Each row is a point on a tangle of strands that fork and nearly touch. The rows are in no order.
In the rows, zero is written as 128.
Points whose rows are less than 257 apart are linked; no others are. Some points are linked to none.
Pas: 117	102	123	174	123	114	144	133	154	105	126	165	138	179	94	117	102	113	134	126	100	120	144	192	142	115	170	114	145	147	82	149	163	155	83	142	68	113	196	161	114	188	152	143	117	136	111	151	143	143	124	192	96	128	179	161	105	164	87	138	140	116	113	114	112	133	91	161
Tofi: 166	147	171	126	187	179	151	158	139	180	103	145	74	183	182	125	114	122	115	66	138	97	98	96	87	102	161	119	143	176	88	163	168	175	100	120	71	115	99	161	97	155	131	96	116	91	104	155	124	146	149	114	107	129	110	128	135	94	49	82	140	140	134	127	128	108	125	142
besa: 115	113	117	152	110	140	141	147	136	87	106	133	121	181	157	98	124	144	132	128	167	100	139	130	129	128	180	102	162	106	75	149	155	138	86	204	43	99	163	160	142	212	144	167	157	108	92	123	173	127	156	168	81	147	127	138	103	120	93	112	92	127	106	138	146	158	100	154
mugo: 101	128	115	129	109	184	120	153	123	96	64	99	102	152	127	138	156	146	89	136	155	154	168	84	147	141	92	156	92	110	125	105	150	153	144	137	98	140	88	60	107	136	172	130	96	73	104	90	113	117	130	57	104	108	119	89	99	167	78	116	109	182	91	105	148	80	124	88
zanos: 76	106	134	144	162	92	127	109	152	90	194	127	152	78	68	113	108	128	124	125	79	136	120	154	171	98	166	172	142	156	140	163	169	102	146	124	206	111	165	172	126	104	127	118	147	180	131	105	166	95	106	128	168	127	113	115	87	78	116	132	193	144	157	174	81	185	150	148
Mul: 140	128	164	85	183	143	103	101	158	120	139	144	92	188	157	168	131	125	122	126	120	84	149	189	108	157	100	97	136	130	114	126	124	129	102	97	121	101	121	124	84	113	167	99	72	117	134	135	114	134	109	130	101	140	61	175	145	145	108	111	133	121	114	110	135	95	98	167
ganu: 89	79	132	215	141	95	147	143	140	88	119	153	160	148	80	161	129	131	128	151	94	112	128	177	139	75	160	149	129	96	108	134	176	127	79	135	85	129	155	131	131	168	180	154	125	138	142	134	149	155	155	227	118	146	104	194	91	129	121	124	158	98	173	92	122	156	96	143
norad: 119	118	115	107	100	144	164	95	105	118	108	104	117	186	178	83	126	156	162	107	177	106	173	114	147	150	167	77	172	94	111	136	142	131	107	150	108	98	125	138	120	162	133	167	141	80	105	122	155	86	120	116	92	188	116	114	120	164	93	97	81	143	102	152	163	141	120	149
ran: 72	132	122	137	137	77	126	121	131	90	176	155	149	96	76	96	142	104	130	88	101	132	111	145	140	92	174	140	109	135	138	154	182	157	130	108	140	120	130	169	118	105	109	94	98	189	125	144	127	114	145	170	199	130	83	175	97	109	151	156	210	126	167	177	74	166	142	126
Gonu: 110	165	135	135	140	151	129	184	82	130	127	106	137	107	152	145	121	185	132	87	131	117	96	31	72	154	111	108	160	137	129	125	142	114	146	132	163	109	92	83	85	133	95	102	96	137	119	139	156	194	192	95	151	79	132	131	153	117	182	87	132	167	136	143	143	107	147	146
Fefe: 110	104	116	176	123	164	105	156	110	107	148	184	114	134	92	122	85	109	115	139	121	128	117	105	114	105	122	157	113	178	65	114	162	165	186	117	164	147	142	138	124	130	147	85	128	157	96	133	114	100	104	141	207	95	169	79	92	183	110	109	200	101	107	86	68	143	131	67
mena: 122	125	138	194	185	104	144	134	118	133	105	123	187	151	97	163	120	136	122	127	134	118	116	130	127	85	136	147	128	118	141	126	104	108	100	81	130	96	92	140	135	162	141	127	142	85	109	132	148	206	185	187	116	121	89	180	118	138	110	113	144	116	197	68	141	149	122	120
lorem: 109	133	116	106	98	148	110	126	115	113	204	114	127	109	124	142	123	143	117	133	139	177	140	106	131	172	130	144	106	122	147	87	92	83	176	101	171	138	110	85	137	91	117	111	103	144	122	139	101	138	108	126	192	102	107	117	143	171	200	156	151	115	157	133	70	97	137	112
gil: 130	184	112	137	112	155	142	124	130	137	116	123	129	112	126	76	64	149	134	107	156	180	116	108	82	198	137	95	107	118	170	116	77	154	125	76	127	106	108	93	114	159	118	108	122	142	200	96	196	177	98	108	148	148	159	93	183	80	171	136	59	135	114	109	138	129	160	141
pomem: 172	128	124	153	123	181	149	171	136	174	100	112	110	179	115	129	118	101	126	96	151	96	96	82	105	66	174	160	137	160	65	147	195	153	153	148	116	143	145	148	117	146	126	117	140	104	105	133	141	100	179	77	103	91	178	90	108	114	58	110	171	159	108	125	120	117	132	97
Matil: 133	60	123	142	138	124	109	108	164	135	124	195	109	153	102	151	106	111	127	119	55	147	100	217	152	111	132	130	100	137	103	164	151	155	112	81	132	149	177	159	85	115	163	172	108	190	173	131	101	134	87	118	126	149	150	150	153	63	156	54	124	116	101	102	139	117	104	144
Sivuk: 146	135	135	101	156	116	114	78	147	158	169	128	144	136	134	108	150	108	177	122	88	91	103	191	215	126	113	153	157	141	162	174	111	121	104	95	168	113	157	160	134	98	140	174	98	143	140	96	109	69	85	92	98	144	127	138	136	109	152	129	108	138	120	162	155	139	143	162
delig: 176	198	123	53	100	150	110	175	132	179	144	161	115	127	185	87	175	98	151	108	84	149	159	122	151	163	122	110	131	153	149	103	40	136	138	128	119	73	134	158	121	92	115	91	131	115	138	190	53	105	108	111	152	163	56	132	157	114	133	145	144	99	188	138	141	124	124	91
totu: 138	159	167	115	204	171	142	137	145	159	103	155	90	168	161	81	102	112	96	91	82	118	136	119	136	157	135	129	143	174	132	113	119	177	95	85	142	96	105	160	110	119	126	95	174	75	151	158	178	115	108	103	102	177	110	107	141	98	76	79	136	144	115	132	147	144	161	159
toguz: 108	180	142	108	181	165	134	129	118	153	159	126	88	118	119	164	105	149	172	101	129	69	102	69	112	200	100	116	155	161	125	133	133	108	148	95	163	107	53	152	103	137	83	97	145	100	129	137	114	184	189	101	156	104	118	104	162	103	169	104	169	153	136	186	126	124	174	139
mefa: 156	105	96	104	147	110	73	107	109	134	101	133	120	79	123	196	129	141	122	186	82	102	106	196	166	136	83	124	116	146	140	129	82	98	99	91	143	139	115	144	111	134	158	123	171	133	176	127	116	179	81	127	95	127	165	158	113	104	139	138	88	120	208	73	132	131	98	90
pudor: 77	57	137	134	129	117	109	129	181	73	111	105	122	114	163	166	195	123	87	157	115	138	160	169	125	124	77	171	95	40	151	136	123	121	127	157	79	158	122	108	120	153	152	191	122	106	134	100	93	117	118	127	68	142	93	159	86	105	150	130	102	153	120	77	177	128	110	160
Faza: 163	105	94	105	94	94	90	100	117	156	149	71	161	105	148	151	139	151	130	129	200	132	120	81	176	125	127	85	173	140	171	131	135	82	118	158	109	144	142	159	179	112	118	177	183	151	87	136	78	148	167	176	144	97	172	161	150	180	82	135	111	131	155	178	122	120	143	150
nuz: 166	154	131	71	177	87	131	96	63	137	103	95	150	110	143	157	106	170	110	170	131	65	119	148	121	154	106	99	159	112	150	91	78	75	92	119	146	135	73	145	153	156	77	104	154	85	112	129	92	149	166	155	85	140	189	139	125	199	146	128	98	128	180	95	174	133	126	130
Furop: 121	76	132	95	168	92	114	122	117	139	142	103	134	78	93	157	72	89	90	99	115	143	94	141	121	132	156	114	151	129	154	133	146	118	60	85	156	148	109	90	140	119	126	150	134	137	171	117	147	165	140	214	150	90	159	164	113	168	215	95	124	123	117	120	78	159	131	103
gom: 170	152	168	145	140	84	137	86	147	132	31	127	191	117	111	170	185	93	128	189	180	72	118	181	130	88	94	154	72	146	122	148	160	135	139	140	72	121	125	142	183	131	97	100	166	96	117	139	108	146	147	143	106	108	146	162	83	196	50	178	138	83	134	114	120	89	100	107
sevib: 129	116	117	132	139	98	149	119	75	75	87	91	158	106	153	119	121	192	122	175	133	107	135	86	65	150	118	116	136	78	117	99	104	64	107	154	123	132	68	122	130	172	103	108	159	61	161	141	151	155	200	142	77	101	181	83	136	159	165	108	75	150	117	93	184	118	114	127
fif: 113	119	141	162	119	125	132	187	131	71	60	115	86	152	158	164	177	143	74	148	143	137	140	91	96	85	111	159	115	71	122	143	126	130	123	179	82	120	83	79	121	162	145	144	122	86	107	88	135	111	175	107	92	107	82	134	111	141	149	86	96	145	122	88	165	107	116	127
lagip: 159	193	117	100	133	109	133	87	160	142	152	126	172	101	115	73	144	113	182	104	83	144	123	148	205	114	109	189	98	138	181	140	72	77	125	114	176	118	145	167	189	89	123	161	89	152	165	123	113	61	89	89	132	140	110	119	133	91	175	138	140	122	167	173	175	133	176	134
zil: 130	115	154	128	77	140	177	140	94	143	136	104	133	119	153	74	83	125	138	108	145	152	125	129	52	183	137	76	143	75	167	102	99	161	115	121	138	142	119	78	96	152	72	124	124	119	159	81	190	127	121	117	116	140	164	107	143	132	172	134	45	119	113	94	141	149	144	146
Led: 142	125	74	93	113	85	99	109	125	159	132	77	143	63	120	145	164	165	142	118	186	133	106	119	156	98	116	124	127	135	192	155	109	114	149	149	109	135	141	189	159	91	70	145	161	194	132	127	63	169	154	125	138	109	122	182	165	109	113	165	103	101	183	138	147	123	126	149
Vasiv: 174	153	163	83	158	54	131	92	84	135	122	127	113	137	150	130	105	131	127	205	98	74	137	196	126	140	131	112	122	123	125	102	85	110	84	155	124	148	141	174	176	176	144	124	146	67	122	156	99	118	113	175	31	145	201	123	70	162	113	149	87	101	150	99	151	136	80	135
Lam: 134	107	169	136	188	192	163	70	156	130	137	169	128	166	149	139	88	133	129	151	79	149	137	147	131	183	104	146	114	68	116	69	64	67	97	126	190	158	93	107	95	120	97	104	138	74	186	130	163	95	92	97	106	135	167	104	120	139	170	108	103	170	128	108	202	95	134	117
kun: 159	124	163	180	165	146	121	150	110	143	69	147	87	155	162	239	148	111	86	148	164	84	55	98	112	107	108	101	128	149	77	142	148	131	81	139	124	167	90	76	143	145	129	73	155	150	95	159	85	149	203	158	113	75	110	212	194	153	82	82	152	151	160	113	105	82	150	89
murib: 108	179	111	156	100	147	152	135	145	129	94	130	82	146	109	105	158	161	158	112	209	129	115	121	95	36	176	100	90	121	76	119	169	174	162	147	126	99	123	162	155	130	83	120	71	184	59	166	110	131	190	123	171	148	114	170	176	111	167	188	143	89	100	174	125	88	129	96
rotat: 121	156	122	139	117	137	129	127	177	88	68	131	196	132	121	122	193	89	176	149	93	98	183	180	188	125	123	172	121	107	134	121	121	116	130	119	68	35	174	121	137	133	118	166	118	109	120	111	150	83	100	140	120	137	157	104	49	171	82	155	149	108	115	149	127	109	93	157
Vitan: 112	156	114	127	84	158	156	129	88	128	157	122	105	199	119	87	89	137	161	116	155	129	134	70	126	138	179	81	168	150	77	133	160	104	133	151	171	139	139	117	131	155	173	139	128	104	115	101	220	96	127	127	145	158	152	89	159	126	87	110	113	172	100	194	123	156	150	156
butag: 154	68	173	144	121	139	148	151	81	137	205	150	138	153	137	144	54	98	112	119	110	166	127	69	31	102	150	114	142	98	100	103	137	107	126	128	156	178	158	75	101	89	151	133	125	100	135	99	217	113	125	124	124	125	179	50	103	128	160	86	137	165	56	131	135	171	141	132
fuvab: 159	159	110	112	78	168	136	124	132	172	92	57	123	171	176	98	140	178	165	87	194	120	154	53	133	147	159	79	173	90	102	98	168	113	135	137	116	101	107	147	144	128	114	155	126	102	33	173	97	103	129	119	153	154	81	142	146	168	105	122	131	134	97	139	133	107	129	128
gar: 147	44	150	128	171	71	109	141	111	92	162	131	136	126	111	204	97	84	78	130	112	161	108	126	79	116	140	146	146	117	116	149	168	116	64	132	117	189	176	88	130	94	150	127	122	152	128	94	129	113	161	182	110	74	166	160	83	151	128	86	119	133	123	92	113	161	134	112
Katu: 154	133	179	126	196	159	172	162	134	124	126	161	112	165	148	115	76	112	105	112	60	109	162	188	127	132	159	145	163	170	116	128	88	143	49	115	122	111	155	171	112	163	164	112	167	66	171	168	179	97	102	136	85	167	123	123	106	97	113	105	138	131	130	94	136	168	117	162
ripul: 75	96	70	155	50	97	110	166	127	79	116	105	120	102	68	108	101	172	133	115	156	155	142	72	160	79	167	133	121	171	118	125	165	161	152	166	132	138	176	115	119	163	126	172	120	174	124	108	107	118	104	112	138	111	203	106	145	109	108	103	140	110	76	149	115	106	95	103
bedab: 143	139	146	89	72	115	149	162	88	145	182	125	174	116	148	62	155	124	144	142	95	151	177	127	196	142	136	153	169	148	153	113	63	97	129	188	180	115	140	142	123	112	78	119	154	116	126	144	146	52	134	103	114	126	140	89	102	133	122	165	100	90	150	116	142	174	130	138
tig: 137	162	76	152	61	198	121	153	158	96	112	98	148	141	155	102	198	179	117	130	166	144	157	122	155	149	111	177	116	142	105	136	111	116	195	158	80	109	155	179	126	113	147	139	141	143	119	124	114	133	102	104	161	157	71	90	154	135	65	164	121	79	143	122	136	100	136	173
pasem: 159	117	178	101	184	192	161	105	107	116	150	130	109	138	153	125	92	162	95	136	122	168	135	82	56	192	119	135	122	69	109	89	83	86	99	128	163	154	107	108	83	91	145	74	147	77	197	117	212	126	129	113	120	156	129	74	142	115	136	104	100	169	137	83	172	127	148	151
bozi: 165	131	167	100	211	114	208	125	116	116	152	152	115	143	132	121	69	125	117	136	79	75	143	163	122	96	143	137	161	128	118	142	80	121	55	163	116	155	129	157	129	169	154	124	116	53	147	167	141	96	140	177	54	116	171	141	80	152	114	126	111	124	134	88	171	143	97	144
rok: 154	155	132	82	128	113	120	110	148	159	122	123	152	137	131	92	143	121	153	82	137	74	145	175	125	130	135	78	151	142	136	154	130	147	105	105	95	71	132	171	149	131	125	138	70	120	103	167	110	131	131	139	113	147	30	172	174	149	115	161	135	107	106	150	124	108	115	175
bezim: 103	149	100	137	110	98	133	104	123	155	165	124	112	68	105	85	111	152	144	91	148	189	87	99	96	156	128	107	81	146	167	140	101	151	141	74	119	136	130	98	128	122	128	129	81	174	198	114	129	176	99	95	160	126	124	134	200	42	198	111	102	165	118	145	124	102	129	109
gugu: 84	145	85	134	89	124	107	169	105	125	123	118	100	122	136	75	142	148	107	125	101	188	139	122	165	134	137	151	121	133	111	134	121	178	154	151	126	109	178	150	107	118	148	167	135	182	128	104	160	130	89	103	179	166	66	146	160	45	118	138	147	156	85	153	113	169	116	171
limir: 136	153	97	149	87	153	119	131	176	108	79	125	179	137	154	125	208	155	172	176	134	107	169	161	171	132	115	183	111	116	113	133	101	113	195	152	60	84	181	164	122	149	119	142	167	108	103	126	113	111	111	112	102	144	154	78	73	135	32	192	145	96	152	120	147	105	90	155
tibad: 72	122	109	183	140	187	129	116	167	99	50	130	117	141	104	186	147	160	92	154	183	162	133	131	140	126	79	154	93	148	114	84	152	131	147	110	99	140	87	55	110	139	128	135	74	107	95	120	68	138	143	106	143	95	140	134	108	182	102	122	127	146	91	128	95	57	116	64
zek: 131	98	91	141	175	130	79	76	147	148	65	116	145	104	110	175	149	148	125	152	109	140	105	178	131	162	55	115	100	144	129	122	114	138	128	82	90	139	98	120	117	153	165	116	125	129	178	140	86	233	118	149	113	120	142	160	141	117	88	109	78	124	187	92	153	116	97	114
siro: 106	131	109	162	154	147	164	93	134	164	136	111	195	135	95	147	104	123	157	93	149	120	101	80	109	86	109	125	166	122	139	103	116	115	144	97	143	108	116	141	140	151	64	128	130	103	76	145	158	175	213	156	118	92	140	157	135	159	143	150	175	119	188	123	120	115	162	119
sumob: 128	119	177	131	153	143	110	131	100	127	223	179	59	125	124	166	114	111	116	156	127	72	114	139	94	148	115	101	154	161	100	175	171	124	163	106	157	163	123	162	131	107	141	93	127	136	116	117	128	146	93	132	128	132	101	88	134	94	122	155	156	136	105	166	64	144	133	168
ber: 150	105	161	175	152	61	117	136	103	97	78	132	168	99	138	175	151	71	105	202	177	101	118	156	124	95	103	149	94	106	132	179	133	107	87	171	75	160	119	105	201	142	106	83	201	119	126	126	114	122	164	183	96	82	134	179	101	210	82	145	115	129	160	74	115	107	128	99
dusat: 198	137	162	113	106	133	115	119	158	155	133	144	148	125	123	97	143	76	153	131	86	137	157	184	147	192	109	120	121	155	142	117	86	154	142	106	115	102	169	127	129	90	119	97	110	163	166	143	124	115	44	154	125	118	142	119	88	148	117	144	112	64	133	88	113	113	108	133
Bim: 127	88	124	79	130	118	84	166	76	159	172	117	104	92	144	118	106	117	126	112	75	147	126	90	171	164	147	97	171	181	147	132	124	137	124	134	155	118	129	128	118	115	117	119	157	144	119	148	104	131	108	105	162	113	160	94	127	115	135	91	137	173	135	140	111	160	126	89
Toli: 131	119	154	168	114	144	166	154	184	84	101	174	108	184	99	145	103	75	91	101	143	129	175	174	65	116	129	149	72	72	91	118	147	172	145	139	109	135	154	74	111	139	121	141	97	118	130	64	148	102	81	143	129	120	142	141	83	155	134	122	97	82	83	96	125	98	117	123
Lureb: 135	107	146	125	140	93	126	174	96	151	123	140	133	91	108	156	146	90	86	119	134	76	77	131	129	80	163	110	154	180	126	210	207	175	110	165	119	131	146	118	117	142	92	123	121	148	90	130	111	111	178	91	128	139	104	198	131	100	93	148	162	114	107	126	71	121	122	155
zep: 144	91	168	89	173	132	96	78	173	165	186	166	92	120	144	155	125	56	123	127	86	132	115	146	132	191	82	141	96	92	130	125	117	145	177	49	204	168	123	63	112	62	105	144	118	150	134	97	94	158	51	103	160	138	133	117	104	104	212	131	142	135	92	166	104	151	168	79
Vofab: 83	171	106	119	98	76	131	136	83	108	207	154	124	108	95	94	137	148	138	117	142	127	137	99	90	65	172	112	133	111	119	156	140	130	161	170	163	115	135	160	145	115	121	96	116	147	83	134	126	106	164	140	179	122	67	150	144	112	186	156	209	144	153	173	70	137	139	124
rufod: 73	147	146	167	140	147	106	149	113	135	168	99	108	61	138	148	100	181	124	97	138	139	91	38	78	144	98	106	101	164	164	126	169	109	137	118	153	141	126	72	96	126	114	123	76	158	153	127	154	226	107	122	164	94	162	105	178	41	174	78	154	201	124	158	108	126	131	134
Lagu: 123	122	94	140	86	145	111	95	157	161	110	79	170	153	122	151	134	153	171	106	188	130	126	91	172	106	124	109	148	127	105	84	186	129	135	120	93	118	122	156	192	130	136	168	126	157	31	188	79	130	165	174	160	118	113	157	162	183	114	155	154	147	134	187	125	102	104	134
vimu: 134	180	89	115	77	192	125	121	141	138	120	99	117	132	157	93	145	174	127	122	146	161	156	80	132	181	107	142	107	109	163	113	87	122	186	121	147	128	102	125	125	98	161	123	98	140	116	113	117	123	98	56	166	172	50	94	182	137	81	153	100	132	119	130	155	118	155	152
fusi: 131	139	117	65	100	90	75	113	122	165	111	119	155	83	138	137	172	119	144	108	137	107	138	180	137	132	91	84	147	134	173	143	111	149	123	121	87	101	116	162	155	119	94	155	132	159	118	135	71	161	133	142	113	144	69	207	148	131	146	155	111	105	150	126	158	121	123	170
ropa: 113	194	130	116	129	120	123	111	147	160	173	189	89	103	84	53	136	103	167	115	98	168	136	115	111	153	133	146	114	167	161	128	81	159	180	116	172	140	133	162	153	99	94	97	201	123	172	160	144	110	114	70	168	166	128	63	180	33	169	144	128	143	134	175	143	138	144	107
suv: 101	130	99	125	83	126	145	146	79	101	147	99	102	140	94	136	92	161	124	150	167	133	152	74	155	115	153	137	138	162	94	121	144	97	159	166	174	142	160	100	127	129	163	149	151	108	146	84	148	106	105	70	113	113	163	74	165	117	76	127	120	149	80	169	146	133	110	121
bezav: 132	125	135	133	137	128	138	141	162	92	108	113	177	141	112	139	125	109	120	143	78	145	174	182	177	104	134	191	130	90	139	112	108	95	97	119	144	74	126	108	134	121	153	144	120	88	128	99	173	74	113	133	88	129	118	121	41	160	160	153	167	126	140	116	146	142	115	153
lanal: 160	120	112	148	124	104	104	139	69	143	77	107	148	115	151	207	156	88	90	176	200	108	107	107	147	115	114	126	147	140	127	148	130	113	108	143	125	139	96	83	165	122	104	93	207	138	93	139	103	133	208	145	118	72	127	154	162	190	81	121	145	127	147	89	95	82	152	64
niv: 123	95	84	151	80	75	102	121	115	90	124	111	159	65	82	149	135	154	131	207	124	132	131	179	151	119	139	122	116	143	143	146	112	88	158	141	144	135	145	170	124	160	146	130	194	162	176	139	130	179	106	138	121	104	184	104	123	96	111	147	109	72	169	63	125	113	84	117
retop: 136	67	141	116	174	127	116	140	168	96	90	125	126	149	145	182	125	93	93	157	46	146	164	196	171	121	93	176	95	75	102	92	102	119	89	115	104	131	123	87	108	127	171	174	111	95	149	125	110	115	83	161	90	125	131	151	32	146	164	125	126	136	138	99	162	134	84	118
Kabeb: 140	90	149	113	102	126	126	139	97	164	106	74	114	110	182	56	129	123	110	87	150	179	137	109	92	166	96	101	153	103	167	142	148	193	98	117	94	171	117	103	127	125	113	126	99	135	132	78	166	129	104	140	110	121	124	111	67	157	113	91	74	158	120	98	124	184	171	144
setak: 89	103	110	164	94	127	138	140	179	111	47	144	108	146	117	94	160	151	137	115	148	140	95	146	149	42	174	103	115	126	97	127	208	186	128	151	104	102	130	151	129	146	96	153	77	205	95	145	134	156	147	141	156	150	110	168	161	100	143	129	120	84	108	171	121	118	96	144
Gano: 130	96	168	135	143	103	159	164	114	110	176	201	67	118	87	168	114	94	75	101	76	56	84	126	89	81	154	125	145	195	102	214	214	170	130	129	126	171	143	166	102	150	122	124	123	150	107	136	98	131	134	139	137	128	125	141	119	70	125	107	189	102	121	129	69	160	144	149
zama: 70	75	78	157	92	102	69	120	177	107	82	95	151	74	138	106	168	141	98	147	104	154	138	181	163	145	77	138	91	94	160	142	137	145	163	146	66	123	118	124	129	179	168	196	148	162	168	134	122	164	100	176	114	153	99	121	113	46	167	126	111	100	114	80	132	151	90	170
Fera: 121	111	130	91	142	86	96	124	130	178	125	78	146	102	108	74	108	75	126	82	155	143	127	129	152	132	130	114	153	143	188	139	165	182	109	121	114	168	137	86	178	122	101	152	89	136	143	88	112	122	104	180	126	94	152	157	93	173	159	102	78	147	129	165	90	147	166	124
radap: 159	235	121	62	116	152	119	127	178	161	93	118	126	143	169	60	150	121	152	106	117	135	167	112	139	202	93	118	110	92	183	99	46	149	146	104	124	69	103	139	102	72	153	101	102	113	131	149	113	95	74	85	144	167	51	107	155	151	99	137	127	107	129	123	167	123	164	139
gan: 89	99	101	164	94	145	138	152	116	105	106	148	111	153	87	136	111	128	125	124	169	110	106	115	142	59	175	142	124	178	86	153	214	150	168	156	136	154	172	129	119	136	142	128	109	170	76	119	116	87	160	109	176	100	194	101	85	164	67	128	192	121	75	140	90	104	136	64
Ratig: 117	95	89	135	115	59	119	113	163	107	160	113	175	51	54	115	94	136	150	133	111	161	122	146	169	76	164	155	120	148	167	157	141	98	129	123	188	140	166	154	128	134	131	125	156	196	180	110	116	113	76	122	149	92	198	102	65	99	110	132	145	97	162	98	112	144	148	108
lili: 126	92	128	85	113	134	104	88	137	126	151	107	99	163	170	160	104	130	134	156	169	109	121	153	87	176	115	92	126	50	138	98	135	107	115	89	143	139	119	103	104	116	168	146	94	135	157	113	140	135	69	109	96	181	59	174	138	160	165	139	100	128	97	125	126	107	121	171
duvu: 154	105	148	128	144	106	128	187	109	133	130	110	174	99	110	97	130	114	104	138	113	110	118	147	159	110	176	165	164	137	141	189	167	149	92	171	98	109	183	107	124	119	99	115	125	134	80	95	136	85	173	96	95	120	129	133	81	122	85	148	130	128	104	103	91	148	140	149
Nazu: 146	199	101	114	65	131	131	160	119	171	175	123	93	124	124	94	157	163	171	105	211	152	141	88	80	70	192	112	121	130	115	109	131	131	183	164	122	129	146	154	156	103	120	123	88	150	92	144	97	118	174	87	170	161	82	132	156	86	140	182	152	147	119	187	126	136	144	115
puzug: 155	67	181	123	138	121	136	161	91	102	166	133	115	141	170	191	102	88	102	120	112	168	98	43	23	110	110	133	110	81	118	138	158	114	93	132	120	204	142	57	123	73	111	118	92	107	127	92	137	110	145	131	98	65	156	120	90	166	155	75	93	171	76	78	145	133	130	80
doror: 157	219	126	81	134	129	114	105	150	179	152	173	96	151	136	70	155	91	198	119	101	142	122	117	153	151	137	140	126	175	147	112	50	144	116	106	127	106	137	184	146	120	107	95	177	109	165	211	73	129	126	71	138	155	97	75	196	89	164	133	134	109	162	168	155	125	154	95
duba: 122	116	127	100	147	134	118	116	134	126	216	127	112	52	123	139	114	102	141	117	111	161	131	95	152	184	117	148	90	142	169	91	112	90	180	90	176	159	105	44	142	88	117	125	107	140	128	114	68	116	63	88	202	105	152	53	106	113	190	151	127	181	120	195	71	128	162	57
Peb: 116	174	95	130	72	176	132	169	114	110	175	145	100	157	148	92	122	132	151	155	136	136	148	126	144	187	153	121	139	152	99	56	94	124	177	132	158	105	127	114	115	103	160	91	105	142	122	172	128	86	98	143	197	126	156	98	167	181	156	178	134	94	117	135	95	101	120	97
Biv: 97	202	106	154	67	187	154	140	100	122	156	119	97	178	156	92	102	179	169	124	168	132	117	62	94	164	150	78	154	153	66	79	117	123	156	138	168	118	117	126	126	123	149	111	87	120	73	141	176	121	178	147	202	145	159	70	189	174	150	163	145	132	94	166	104	129	159	111
vanis: 160	130	144	86	116	132	148	78	119	151	147	107	142	161	190	94	111	141	152	131	106	127	128	170	147	181	90	102	144	71	155	97	69	90	114	117	181	136	127	130	134	106	155	174	118	129	146	101	158	50	56	83	87	200	96	131	130	127	167	147	100	122	115	123	166	145	152	174
pefel: 123	126	123	171	162	155	123	78	172	137	44	145	151	141	126	210	200	112	118	162	184	115	131	153	126	90	70	149	74	121	121	117	137	127	161	119	71	137	104	128	134	125	128	119	135	122	80	137	70	155	175	110	114	92	129	162	121	186	47	168	136	138	144	122	152	70	91	88
nevik: 130	101	166	135	160	146	131	152	91	118	213	188	74	164	140	150	64	108	76	134	95	124	115	118	69	120	141	123	143	138	98	118	159	115	137	117	170	161	128	153	132	92	177	117	151	110	139	135	212	139	110	159	133	143	130	63	126	71	171	97	179	164	88	126	90	164	150	172
gol: 136	151	138	87	169	134	129	94	118	150	173	111	123	101	97	125	135	91	155	89	145	78	108	104	138	127	125	133	158	156	176	141	124	126	141	118	173	125	75	145	146	131	56	107	147	93	99	111	96	125	184	128	114	92	134	146	153	142	148	170	161	96	157	170	107	144	175	99
gud: 120	176	95	122	119	84	144	126	133	143	185	139	137	95	105	52	139	135	149	114	101	175	113	114	168	114	135	158	103	126	195	131	53	88	147	149	196	149	158	134	167	81	146	155	159	147	191	115	146	71	90	50	153	159	106	117	172	48	163	140	130	134	138	187	148	165	160	123
Badet: 57	105	87	181	74	117	108	91	184	91	62	138	142	115	97	107	170	159	136	119	123	151	131	175	140	93	104	123	94	105	123	137	141	184	156	121	58	87	118	139	117	169	126	170	97	192	133	124	131	176	124	179	132	167	93	150	162	84	157	117	107	84	129	134	141	114	90	159
nar: 122	111	141	161	173	66	141	90	178	154	25	171	149	143	89	225	162	97	110	160	89	126	121	196	126	97	82	91	100	150	120	120	157	147	131	103	72	162	95	113	108	142	147	119	152	113	171	121	88	207	134	185	113	123	112	199	168	129	101	99	91	79	156	113	138	144	101	113
nasu: 143	107	162	128	128	179	192	122	43	74	121	127	159	136	161	124	132	194	111	145	105	139	148	64	83	148	117	144	131	64	84	103	97	53	92	183	152	120	57	105	66	123	131	107	158	77	163	125	196	108	197	108	103	127	139	72	157	131	145	87	94	163	101	105	191	137	101	92

A fork is a point with three links. Follow the links from the first point to the second and name the forks in between, in order.
zep; fuvab => Vitan > norad
Tofi; besa => gan > Vitan > norad
tibad; delig => pudor
gud; siro => norad
radap; pomem => norad > Vitan > gan

Follow the links from the first point to the second, and from the first to the third. Name the last point that the two ways share.
kun; doror; Badet => pudor
Vofab; bezav; gom => pudor
sevib; Gonu; duba => Vitan
fusi; pomem; Kabeb => norad
totu; lili; mena => norad
zep; bozi; fuvab => Vitan

Name the points in between on the shortest way along the links from the first point to the second, in order.
Katu; gol => totu > Tofi > pomem > gan > ripul > suv > Vitan > norad > besa > Pas > ganu > mena > siro
Gonu; vanis => toguz > gol > siro > mena > ganu > Pas > besa > norad > fuvab > Lagu > Faza > Led > fusi > rok > Mul > lili
rotat; niv => bezav > retop > pudor > zama > Badet > setak > murib > Nazu > Vofab > ran > zanos > Ratig
limir; Sivuk => tig > vimu > radap > delig > doror > ropa > gud > lagip
tig; kun => limir > rotat > bezav > retop > pudor > fif > mugo > tibad > pefel > gom > ber > lanal
butag; siro => puzug > gar > Furop > Fera > Kabeb > zil > gil > bezim > rufod > Gonu > toguz > gol
